The views of a scene show one set of named points, each view turned or mirrored, shifted and resized as a whole, with a little noise and some points left out.
In the rows, 128 means zero.

Scene 1
View 1
<103>: [139 137 124 114 109 104 151  99 174 125 165  88 139 115 127 123 103 154
 124 143 107 129 111 145 134 109 147 127 135  95 101 118]
<194>: [135  74  97 108  54 118 112 176 138 150 164 175 163  72 117 143 115 125
 157 119 110 136 131 146 126  85 133 149 183 115  88 135]
<99>: [132 102 158 125 112 122 143 146 149 135 145 139 133 108 135 103  79 130
 122 136  71 144  98 136 126 117 141 116 159 144 101 129]
<3>: [134 137 108 120 100 104 145  96 167 135 173  81 147 110 126 133 113 153
 132 144 116 118 120 148 128 104 144 140 135  80 103 114]
<160>: [135 139 131 121 115 106 153  96 170 129 164  83 137 120 130 119  98 153
 121 145 100 126 108 145 130 113 146 126 133  98 105 115]
<38>: [110 132 134 161 120 125 141 101 132 159 164  76 140 118 139 117  91 135
 132 148  83  93 115 146 101 122 132 148 136  90 112 104]
<198>: [150 125 144  95 109 103 155 121 185 111 154 118 133 114 129 112  93 151
 115 139  95 158  97 139 146 110 152 107 144 128  97 130]
<195>: [122 107 157 143 118 125 141 136 139 145 148 122 134 111 139 103  77 128
 125 141  67 127 101 139 113 122 136 125 153 133 105 121]
<193>: [141  81 154 107  93 120 136 174 152 130 141 175 138  94 129 107  81 125
 127 128  75 162  99 136 133 107 143 113 175 159  92 141]
<93>: [104  22 123 154  50 154  85 238  73 191 145 232 167  56 129 128  86  82
 173 113  64 120 131 140  90  94 112 163 217 155  90 139]
<125>: [148 170 197 114 172 101 192  67 204  95 141  55 103 157 144  76  64 166
  78 158  67 157  67 133 145 141 164  79 109 138 113 116]
<80>: [122  90 145 138 100 129 130 157 130 151 149 146 142  99 134 111  82 121
 135 133  73 129 108 139 114 113 133 133 166 135 101 126]
<70>: [150 176 172 109 160  95 188  57 207  97 152  44 111 153 139  89  78 171
  86 158  84 149  79 137 147 134 163  88 106 117 111 113]
View 2
<195>: [131 147 127 179 107 105 168 118 156  94 122 136 113 105 135 132 158 137
 105 122  88 104 134 127 111 141 156 134 148 123  97 185]
<70>: [129 120 163 207 107 115 104 131 175  41 170  85  79 101 123  43 215 152
 111 105 117  98 163 185 100 202 198 197 178 116  52 137]
<125>: [120 124 164 221 113 105 114 134 186  44 172  68  79  86 118  44 225 152
 104 118 118  82 148 178  98 192 207 187 194 117  67 147]
<99>: [137 141 142 191 109 105 151 124 162  95 121 135 107 113 142 137 153 139
  94 116  92  88 131 126 105 141 146 121 154 129 109 182]
<80>: [138 150 127 175 106 106 169 117 151 105 109 154 116 116 144 155 139 134
 100 117  83 102 132 115 110 131 137 116 138 128 108 191]
<198>: [150 126 166 198 105 114 107 130 165  76 133 132  90 133 146 112 158 144
  93  96 104  88 150 151  95 170 139 138 154 132  94 156]
<160>: [142 131 142 173  97 123 124 120 149  70 137 140  96 128 141  98 165 142
 115  97  98 121 166 159 105 178 155 169 136 120  61 152]
<103>: [148 129 145 171  96 125 119 120 145  71 133 148  96 137 146 105 157 141
 113  92  97 122 169 158 106 179 144 165 129 123  62 152]
<194>: [168 141 141 161  98 120 135 118 135 115  91 200 113 164 168 188  95 131
  93  89  80 111 149 112 103 134  84  95 106 139 113 181]
<193>: [149 138 155 201 111 100 138 130 167 105 111 144 104 126 150 161 134 138
  77 111  92  70 123 115  97 131 121  92 154 139 134 187]
<93>: [149 171 103 154 107 100 214 109 135 156  64 207 145 130 160 243  79 123
  86 125  58 101 105  58 117  73  87  47 111 140 157 231]
<38>: [127 151 100 143  95 122 180 104 131  85 123 154 118 109 134 114 161 135
 134 115  81 150 160 141 122 157 167 174 118 110  52 175]
View 3
<160>: [118  96 147 111 149 126 129 107 140 126 111 138 137 123 136 111 155 117
 114 103 142 137 107 155 134 138 128 133 122 134 151 108]
<3>: [125  95 153 113 153 113 128 109 143 128 101 139 128 129 123 107 165 111
 113 110 137 134 106 144 128 150 135 128 123 141 151 109]
<80>: [115 122 132 132 131 112 108 140 143 107 122 131 122 113 139 114 130 124
 133 126 123 125 105 135 124 131 137 134 120 136 118 134]
<70>: [106  86 143  97 148 159 143  86 131 130 123 138 159 118 162 115 147 129
 108  79 162 150 108 186 151 124 107 144 123 114 168  93]
<93>: [122 148 122 157 119  77  79 184 153  85 120 127  96 107 124 117 118 121
 152 162  90 107 104  94 103 132 159 126 119 152  76 166]
<125>: [100  91 136  98 141 166 140  90 130 125 133 135 161 111 172 117 135 136
 113  78 164 150 108 192 153 113 103 149 122 108 162  98]
<99>: [113 113 131 122 133 125 112 135 141 105 123 132 132 111 149 120 130 127
 127 117 126 131 108 143 131 120 129 137 121 130 122 127]
<38>: [115 119 144 135 139 110 125 110 140 136 122 133 118 124 127  92 151 125
 132 111 152 129  96 156 123 158 139 139 118 134 149 123]
<195>: [111 120 132 129 132 121 114 129 140 114 127 131 127 112 145 111 132 128
 132 116 135 129 104 149 128 132 132 139 120 129 128 129]
<198>: [117  93 139 104 146 133 120 123 141 107 110 138 143 116 147 128 144 117
 112 109 125 137 113 144 137 119 122 131 124 132 133 112]
<194>: [131 107 141 122 144  94 101 152 151  97  96 138 117 121 120 125 148 105
 122 141  98 121 112 105 117 134 147 118 124 154 109 132]
View 4
<3>: [163 134 166 161 120 125 128 131  85 130 121  89  98 153 155 202 108 135
 119 132 160 134 146 176 148  58 120  93 117 119  80 147]
<93>: [ 90  76  94 116 125 182 169 124 139 169 148 135 155 124 198 138 252  50
  99  58 101 136  92  93 177  25 188 198 220 135  35 169]
<194>: [120 120 109 154  96 169 120 112 104 161 130 108 120 139 180 168 176  72
 114  96 122 152 125 125 164  55 141 150 162 111  34 162]
<99>: [113 100 125 127 124 129 131 148 124 159 141 113 121 120 155 172 144 138
  93 107 157 128 156 129 157  90 161 120 148 122 113 169]
<193>: [ 94  99  96 126 106 147 115 139 131 176 143 119 125 111 162 157 160 117
  91  97 146 139 159 105 163 105 167 139 158 111 100 177]
<160>: [148 124 157 149 125 115 125 146  98 138 128  96 102 139 146 198 102 156
 108 132 172 128 162 165 149  82 132  89 116 120 112 155]
<198>: [122 119 125 143 106 127 104 141 111 161 133 102 106 122 147 182 108 147
  99 123 167 138 175 136 151 114 141 101 122 106 114 167]
<80>: [115  96 128 127 130 138 147 144 125 154 141 117 127 125 163 168 166 122
  96  99 147 126 138 130 160  66 165 134 163 129  98 164]
<103>: [148 126 154 154 119 121 122 139  96 140 125  94 101 141 149 197 105 146
 111 130 166 132 158 164 149  79 129  91 118 117 101 154]
<125>: [128 108 155 125 139  79 116 180 124 150 138 102 100 110 118 196  61 224
  83 144 210 111 209 156 141 143 152  58  97 120 196 168]

In a view up to two points have been moved. Name them for each view, in the order of its rows, or write -.
view 1 -> <160>
view 2 -> <38>
view 3 -> <198>
view 4 -> <3>, <99>

Scene 2
View 1
<206>: [ 95 125 131 134 159 101 114 163 120 100 126 149 137 130  92 151 118 116
 124 115 135  88 103 105 145 129 102 108 109 117 124  93]
<222>: [100 114 134 141 146 129 132 159 114  96 135 141 146 151  94 143 128 131
 121 112 162 114 115 100 144 126 107 113 134 117 147 108]
<79>: [151 106 133  91 127 102 114 131 144  95 138 133 197  87  96 142 114 110
 105  84 101  81 146  95  85 124  82 100 163 141  81 119]
<154>: [132  93 130 125 151  98 126 120 131 110 140 142 181 100 113 132 117 119
 110 106 139 114 148 103 108 144 102 112 163 131 113 107]
<176>: [152  78 130 120 149  96 129  99 136 115 146 138 204  83 124 123 116 120
 103 101 142 125 170 102  89 153 103 114 188 139 108 112]
<92>: [126  90 127 135 170  77 119 113 129 121 136 149 175  87 123 131 110 116
 112 116 139 113 147 109 114 157 108 114 153 130 110  93]
<67>: [113 113 131 125 148 106 120 148 125 100 132 144 158 121  96 144 119 118
 116 106 133  96 122 102 126 130  98 108 133 125 117 103]
<73>: [123 108 128 120 158  80 111 133 133 110 131 147 168  92 106 142 110 110
 113 107 117  88 131 106 115 140  98 106 134 129  97  96]
<138>: [137  99 128 112 159  69 108 118 140 115 132 146 184  71 114 138 106 106
 108 103 109  87 145 107  98 146  94 107 148 136  84  96]
<179>: [105 121 126 123 170  64  99 146 132 113 121 155 148  90 101 151 105 102
 119 114 104  69 112 110 129 139  96 105 106 124  92  83]
<126>: [112 119 128 119 164  71 103 144 132 109 124 152 155  91 100 149 107 105
 118 110 106  73 117 108 122 137  95 104 114 126  92  89]
<156>: [ 94 120 132 140 155 113 123 162 115  99 129 147 138 141  92 148 122 123
 123 117 149 101 107 103 148 128 105 111 117 116 137  98]
<145>: [138 106 132 106 138  98 117 133 138  99 136 138 185  96 101 141 115 112
 109  94 115  89 141  99 100 130  90 104 154 136  95 111]
<151>: [117  93 134 145 140 143 147 137 113  99 147 135 169 149 105 129 132 139
 115 110 184 143 141  98 129 136 113 120 170 123 158 119]
View 2
<222>: [150 115 120 134 108 108 151 130 168 124 128 105 100 140 133 130 128 137
 143 115 157  99 122 132 129 151 138 127 107 133 158 122]
<179>: [131 128 155 102 118 125 136 148 131 128 139  77 108 175 124 135 147 127
 125 108 157 154 135 156 166 119 128 114 119 140 134 104]
<145>: [136 115 132 130 125 129 153 143 143 115 118  80 108 136 116 136 142 119
 107 111 171 156 122 151 151 128 130 113 149 105 127 138]
<156>: [145 120 131 124 106 111 145 133 159 128 136 101 101 156 134 133 133 136
 144 115 155 106 129 139 139 144 136 124 104 144 157 112]
<154>: [142 113 133 126 132 116 152 149 144 112 111  79 111 126 117 120 139 141
 114  96 159 149 119 142 142 134 128 125 137 100 129 134]
<126>: [132 126 152 106 118 126 139 147 133 126 137  78 109 170 124 136 146 126
 123 109 159 153 134 155 163 121 128 114 122 136 133 109]
<73>: [136 120 144 116 125 123 144 148 138 119 124  78 110 150 120 130 143 131
 117 104 159 153 127 150 154 126 128 118 131 119 130 121]
<92>: [144 115 143 115 136 111 146 156 137 113 111  74 114 133 119 112 140 153
 118  87 148 153 121 141 144 131 124 130 126 106 129 122]
<67>: [141 118 131 127 116 119 148 138 152 122 128  90 104 147 126 134 137 129
 128 112 161 129 125 144 144 137 134 119 123 125 143 124]
<206>: [140 123 138 118 108 117 141 135 152 129 139  96 102 165 133 137 137 130
 140 116 156 117 132 144 148 136 134 120 107 146 152 108]
<138>: [134 118 147 113 135 127 147 155 128 115 117  68 114 143 114 126 146 131
 104  96 161 173 126 154 159 120 124 117 145 105 119 127]
<151>: [157 107 109 147 121 100 159 134 173 113 109 103 102 109 128 117 124 150
 136 102 155  99 113 124 114 160 136 136 117 107 153 138]
View 3
<92>: [141 102 150 104 134 102 118 143 111 137 106 110 149 149 115 131 177 109
 117 148 121 139 110 135 156 136 108 126 106  94 131 134]
<138>: [137  92 155  96 133 113 106 136 105 157  78 109 138 139 126 114 162 105
 118 150 128 151 118 140 167 143 106 135 117 106 120 149]
<126>: [128 113 147 110 125 105 104 155 112 165  79 101 147 150 131 114 156 104
 142 133 119 172 111 143 170 142 116 125 154 105 130 132]
<222>: [147 146 135 145 120 113 125 185 105 129 130  87 159 164 141 149 141  98
 138 121 118 146 102 133 134 115 112  87 139  80 126 116]
<156>: [139 144 136 139 119 107 120 184 111 139 119  88 160 164 137 141 147 101
 147 120 115 161 101 136 145 122 117  95 155  85 132 112]
<154>: [147 105 150 109 133 116 117 147 100 137 105 105 143 145 127 132 157 103
 112 147 126 135 114 134 149 131 103 118 104  94 118 142]
<79>: [149  96 156 106 130 139 103 144  88 162  71 101 127 133 150 115 125  94
 111 144 139 145 126 139 156 135  97 121 116 108  95 163]
<179>: [123 114 145 110 123 100 103 156 117 167  77 100 149 153 127 113 161 106
 147 132 116 178 108 143 174 145 120 127 161 105 135 127]
<206>: [134 137 138 133 119 107 113 178 112 151 103  90 156 161 139 131 146 101
 150 121 117 169 103 138 153 129 117 102 162  93 131 117]
<176>: [154  91 156 100 139 121 118 133  96 132 104 113 136 137 125 131 162 104
  95 157 132 120 119 132 147 131  97 125  77  95 111 155]
<67>: [142 125 142 126 123 115 115 168 105 146 103  94 150 154 138 132 144 100
 134 130 123 154 109 135 150 128 111 105 138  94 121 129]
<151>: [161 137 139 141 128 119 135 176  98 109 149  94 156 158 136 161 146  99
 114 134 124 118 105 127 121 108 102  86  99  74 119 124]
<145>: [145 104 152 110 129 128 108 149  96 154  84 101 135 140 142 122 138  97
 117 142 132 146 120 137 155 134 103 118 119 102 106 151]
View 4
<151>: [154 133 120 135 123 127 128 113 131 134 130 125 112 102 139 163 122 103
 121 127 178 119 139 146 129 120 142  96  84 143 108 132]
<67>: [126 102 134 143  93 125 131 118 131 143 126 137 134 134 138 145 127  91
 134 132 141 129 163 150 134 121 147 122 120 125 114 141]
<179>: [115  84 139 158  87 124 134 128 128 146 117 141 140 161 128 127 122  87
 144 129 112 136 172 138 148 129 148 135 152 110 123 146]
<154>: [122 116 128 150 117 131 113 140 117 132 135 132 115 130 131 123 127  94
 124 124 146 128 152 141 136 123 171 122 116 112 104 148]
<73>: [116  97 134 153  99 128 122 134 123 139 127 138 129 146 131 123 127  89
 133 128 128 132 165 142 140 124 162 131 135 109 112 148]
<206>: [134  92 135 145  84 120 146 106 139 149 113 138 143 144 137 157 121  92
 143 133 132 131 167 144 142 125 125 120 132 132 125 134]
<79>: [ 93 103 139 138  89 135 100 140 116 136 150 141 128 128 143 113 147  81
 124 135 142 131 171 168 121 112 194 142 119 104  95 156]
<176>: [119 128 125 151 134 137  96 154 108 124 144 129 100 120 129 110 129  97
 114 120 155 126 143 139 132 122 192 120 106 105  94 154]
<92>: [129 114 126 160 125 129 118 144 117 132 126 131 112 141 124 119 118  96
 127 119 136 129 148 127 145 131 164 120 127 109 109 148]
<126>: [112  85 139 155  86 126 130 129 127 144 121 141 139 158 131 126 125  86
 141 130 116 135 173 142 143 126 154 136 148 109 119 147]
<156>: [143  99 132 142  90 121 148 103 140 147 114 134 139 135 138 164 118  95
 140 132 142 128 161 144 140 125 122 113 121 139 125 131]

In a view up to two points have been moved. Name them for each view, in the order of its rows, or write -.
view 1 -> <154>
view 2 -> <126>
view 3 -> <206>, <176>
view 4 -> <179>

Scene 3
View 1
<15>: [157 147 160 142 114 139 122 145 144 144 138 125 132 142 132 129 146 128
 125 154 132 150 139 135 118 129 128 148 155 106 121 111]
<71>: [156 144 151 135 135 136 123 141 130 149 137 112 130 139 137 118 147 119
 131 171 145 137 129 140 118 123 128 165 161 126 118 121]
<143>: [152 139 139 145 116 135 114 146 142 103 117 136 104 158 140 131 143 117
 109 143 135 127 130 127 116 121 130 133 142 108 119 124]
<210>: [155 138 132 138 132 128 117 140 124 110 119 121 104 153 139 121 146 112
 120 160 146 115 122 133 114 113 133 148 151 128 117 135]
<175>: [159 139 130 143 107 121 114 138 123  82 111 131  92 162 128 136 148 122
 114 143 135 113 126 129 112 113 136 122 145 113 125 139]
<157>: [158 140 135 140 120 126 117 139 123 104 118 123 104 153 131 128 147 119
 120 154 139 119 125 133 114 115 133 138 151 120 121 135]
<90>: [149 137 137 140 135 138 116 146 138 119 120 128 109 152 149 119 142 110
 115 156 146 124 125 130 117 119 130 152 147 121 113 124]
<62>: [147 134 128 143 130 137 111 147 141  95 108 136  94 162 150 123 141 106
 105 146 143 115 122 124 116 116 131 139 139 119 113 129]
<115>: [173 148 141 139  97 109 123 128 102  99 125 113 108 150 105 141 157 138
 135 156 131 119 130 141 110 113 137 124 161 118 135 145]
<60>: [162 144 141 139 112 122 120 136 120 109 124 120 110 151 122 133 150 127
 127 155 135 124 129 136 113 117 134 136 155 117 126 134]
<40>: [177 147 133 139  88 100 123 124  91  79 119 113  98 154  96 146 159 141
 135 152 128 109 128 141 106 108 141 111 160 119 139 156]
<226>: [173 152 156 137  99 116 127 132 111 131 140 108 129 139 105 138 156 142
 142 163 130 138 137 145 112 121 134 136 167 115 134 132]
<237>: [140 138 153 157  99 154 108 161 189 101 114 165 106 166 155 142 133 118
  86 111 121 153 143 110 120 136 126 116 123  75 113  95]
<54>: [151 140 143 147 110 137 114 147 148 104 117 139 106 158 139 134 142 120
 108 138 132 132 133 124 116 123 131 129 141 103 119 120]
View 2
<210>: [ 99 104 113 136 119 151 120 121 134  98 107 114 104 129 118 149 116  95
 189 106 135 133 157 152 119 135 147 139 139 114 126 164]
<237>: [154 122  81 149 119 142 127  90 136 122 132 153 122 139 120  84 138  89
 131 114  73  61 156 183 155 109 167 180 157 117 146  97]
<40>: [ 79 123 140 141 128 132 172 137 117 105  93 129 103 154  75 136 111 159
 199  99 151 143 143 146  88 158 155 133 167 133  91 136]
<62>: [121 114 103 143 130 145 115 124 136  92 104 126 110 113 120 132 124  87
 175 121 123 112 165 156 127 133 154 136 142 122 140 149]
<90>: [109 100 103 137 115 156 112 111 138 102 116 116 106 129 127 144 120  82
 180 105 121 123 157 158 130 126 147 150 135 109 134 161]
<54>: [120 114 103 142 120 145 132 109 133 110 117 133 113 137 113 118 125 102
 165 109 109 104 154 164 130 127 158 157 152 119 129 131]
<71>: [ 84  84 110 128  94 168 116  96 139 117 129 104  97 156 131 158 112  89
 191  81 122 141 143 160 128 117 142 166 132  94 117 174]
<157>: [101 109 115 138 120 147 132 121 131 103 108 121 105 136 110 140 118 108
 186 105 131 128 153 154 116 136 151 143 146 118 121 153]
<115>: [ 80 113 132 137 118 142 161 124 123 111 106 124 102 159  88 140 112 143
 195  92 142 141 141 151  98 146 152 145 160 122  96 144]
<15>: [ 97  94 105 133  94 161 129  87 137 128 136 119 103 168 123 135 119 101
 174  80 106 121 139 170 133 113 150 181 143  97 114 147]
<60>: [ 94 108 118 138 116 148 139 118 130 108 110 120 103 145 106 141 116 114
 188  98 132 132 149 155 114 135 150 148 149 116 114 151]
<143>: [115 113 105 141 121 146 128 113 133 105 113 130 110 133 114 125 123 101
 170 109 116 110 155 162 127 130 155 151 149 119 129 138]
<226>: [ 71  98 128 132  98 155 156 103 127 127 123 117  98 179  99 146 110 137
 193  74 131 145 132 160 109 131 148 169 153 106  90 151]
<175>: [109 123 117 144 132 136 142 131 127  98 100 132 109 129  98 126 120 119
 180 114 131 118 156 153 111 145 157 135 156 130 121 136]
View 3
<62>: [112 117 141 158 110 140 128 146 133 126 103 141 132 115 116 152 168 123
 132 126 142  89 153 105 129 130 150 123 147 143 119 106]
<143>: [121 114 143 154 113 130 122 141 126 140  99 142 138 122 119 143 155 129
 142 130 140  96 153  98 126 133 150 132 146 151 122 112]
<157>: [121 115 141 150 122 132 124 143 120 126 104 149 139 126 123 141 158 134
 132 132 131 104 152 102 128 125 144 138 134 131 125 119]
<71>: [126 111 158 168 142 125 112 131  98 119 108 146 138 135 140 116 155 145
 133  94 151 117 155 101 120 129 135 137 128 143 119 124]
<60>: [126 113 143 147 127 127 121 141 116 132 103 151 143 132 125 136 150 139
 136 134 127 110 153  99 127 124 144 145 132 132 129 124]
<226>: [137 109 148 144 141 114 112 134  99 140 103 158 150 146 136 117 135 152
 143 130 123 127 152  93 122 124 139 161 122 131 134 138]
<175>: [120 116 133 141 111 132 129 149 132 136 101 149 139 123 114 153 156 129
 136 152 122  97 152 100 131 125 151 140 140 131 129 116]
<210>: [117 116 144 158 124 137 125 143 119 116 108 147 135 125 126 141 165 133
 125 121 139 104 153 105 126 123 142 133 133 130 122 118]
<15>: [131 109 156 162 132 117 107 128 102 146  98 142 144 135 135 117 142 144
 150 106 149 113 154  92 120 137 144 141 139 161 122 121]
<115>: [131 113 137 134 129 123 124 144 115 135 105 160 148 138 124 136 144 144
 136 153 111 117 151  97 128 118 143 159 123 118 136 134]
<54>: [123 112 144 153 110 127 120 139 127 148  96 141 139 121 118 143 152 128
 147 132 140  94 153  95 127 135 153 132 149 157 123 110]
<40>: [131 115 128 124 124 125 129 151 122 136 105 165 149 138 119 147 143 142
 133 172  97 115 149  98 131 114 145 165 122 106 141 136]
<90>: [117 114 149 165 122 135 121 139 119 122 105 141 133 121 126 137 165 131
 132 110 149  99 154 103 125 130 144 127 140 144 118 112]
View 4
<237>: [153 110 115  83 131 122 179 134 170  91 134 144 125 124 118  91  96 149
 164 103 151 156 136 185  94 133 153 107  91 208 107 175]
<210>: [ 95 117 113 136 141 142 159 102 141 145 102 118 100 172 130 104 105 132
 136  98 166  97 141 171 147 112  77 150 125 118 140 125]
<15>: [ 92 146 107  98 165 141 166 105 129 170 113 109 112 151 126  72  80 154
 133 113 130 115 142 168 127 103 113 143 117 160 141 144]
<40>: [ 54 132 125 110  83  98 143 107 164 144  83 135  83 164 135 114  99 100
 140 150 126 129 137 143 166 107  72 187 155  86  96  88]
<175>: [ 96 110 122 121 102 117 156 113 166 116 100 139  96 160 130 119 108 115
 149 118 157 124 138 164 146 120  86 155 130 117 108 117]
<54>: [114 116 117 109 128 127 165 117 156 121 113 133 109 150 126 100 100 134
 150 109 154 127 139 172 128 120 109 137 116 152 118 141]
<90>: [109 114 112 134 152 149 165 105 139 138 109 118 107 167 128 100 103 140
 139  90 171  98 142 178 138 114  86 138 115 135 144 137]
<226>: [ 55 157 112  97 138 121 153 101 132 187  95 110  98 158 131  78  77 133
 126 140 111 117 140 149 149  92  94 173 141 123 127 113]
<157>: [ 92 119 117 126 128 132 158 106 148 138 100 124  98 166 131 106 103 125
 140 110 157 108 140 166 147 113  82 154 129 118 128 122]
<143>: [111 114 117 116 129 131 164 113 155 123 110 130 106 155 127 103 102 132
 147 105 159 120 139 173 133 119 100 140 118 143 122 137]
<71>: [ 84 141 106 124 177 156 163  95 116 181 106 100 107 170 128  78  86 151
 124  99 147  88 144 170 141  98  86 149 122 135 160 134]
<62>: [122  98 119 137 125 137 163 112 159 106 109 135 103 164 127 118 116 125
 150  90 183 109 139 179 138 126  86 136 115 128 125 135]
<60>: [ 80 129 116 116 127 127 156 106 147 150  99 122  98 162 131  99  96 127
 137 120 143 113 140 161 147 108  87 161 132 119 124 118]
View 5
<62>: [142  96 122  98 142  94 116 101 173 107  96 105 122  95 128 133 104 140
 104 107 148 156 108 152 113 149  81 168 131 103 201 119]
<175>: [138 102 129 104 132  74 115 103 170 137  92 112 118 117 136 125 110 154
 127 128 165 146 128 152 122 143 101 167 123 124 195 119]
<157>: [139 107 124 115 125 101 121  99 162 127  98 114 111 104 143 127 102 149
 134 115 153 137 125 144 114 136  87 171 126 110 183 112]
<71>: [141 123 120 137 109 149 134  91 133 103 124 121 105  82 147 125  89 134
 142  97 130 125 120 125 102 123  69 176 132  94 155 101]
<60>: [137 115 127 122 116 103 124  99 151 134 106 119 110 109 144 123 103 150
 143 123 156 132 132 138 116 131  94 172 123 117 174 110]
<90>: [142 107 121 113 131 120 123  96 156 101 108 110 116  87 134 131  97 135
 116 100 138 144 110 141 107 139  73 171 132  97 183 112]
<237>: [160 128 145  78 146  81 118  90 117  70 155 111 159  98  81 123 120 116
  66 134 139 200 104 130 126 144 118 141 130 147 196 149]
<54>: [146 112 132 100 134  91 119  97 149 107 117 112 128 101 120 127 108 137
 107 122 149 160 116 141 119 141  99 161 128 123 191 125]
<115>: [134 117 131 127 108  90 122 102 154 160  97 123 104 125 157 118 106 165
 164 137 170 119 146 140 122 127 107 174 116 129 169 109]
<40>: [131 108 131 122 112  69 118 105 171 177  82 121 103 135 160 120 111 174
 168 144 182 119 152 150 126 131 114 173 113 133 179 110]
<226>: [137 135 132 142  96 121 131  95 125 144 124 131 103 113 153 114 101 153
 169 132 156 114 146 123 116 114 103 173 118 126 148 106]
<143>: [143 111 129 104 132  95 120  97 152 111 113 112 125 102 126 127 106 139
 112 119 148 155 118 142 117 140  94 164 129 119 188 121]
<210>: [138 102 119 117 126 112 122 100 168 120  95 111 107  96 146 130  97 146
 131 104 147 134 119 146 109 139  74 176 129  98 183 107]

In a view up to two points have been moved. Name them for each view, in the order of its rows, or write -.
view 1 -> <237>
view 2 -> <60>
view 3 -> -
view 4 -> <210>, <62>
view 5 -> <54>, <40>
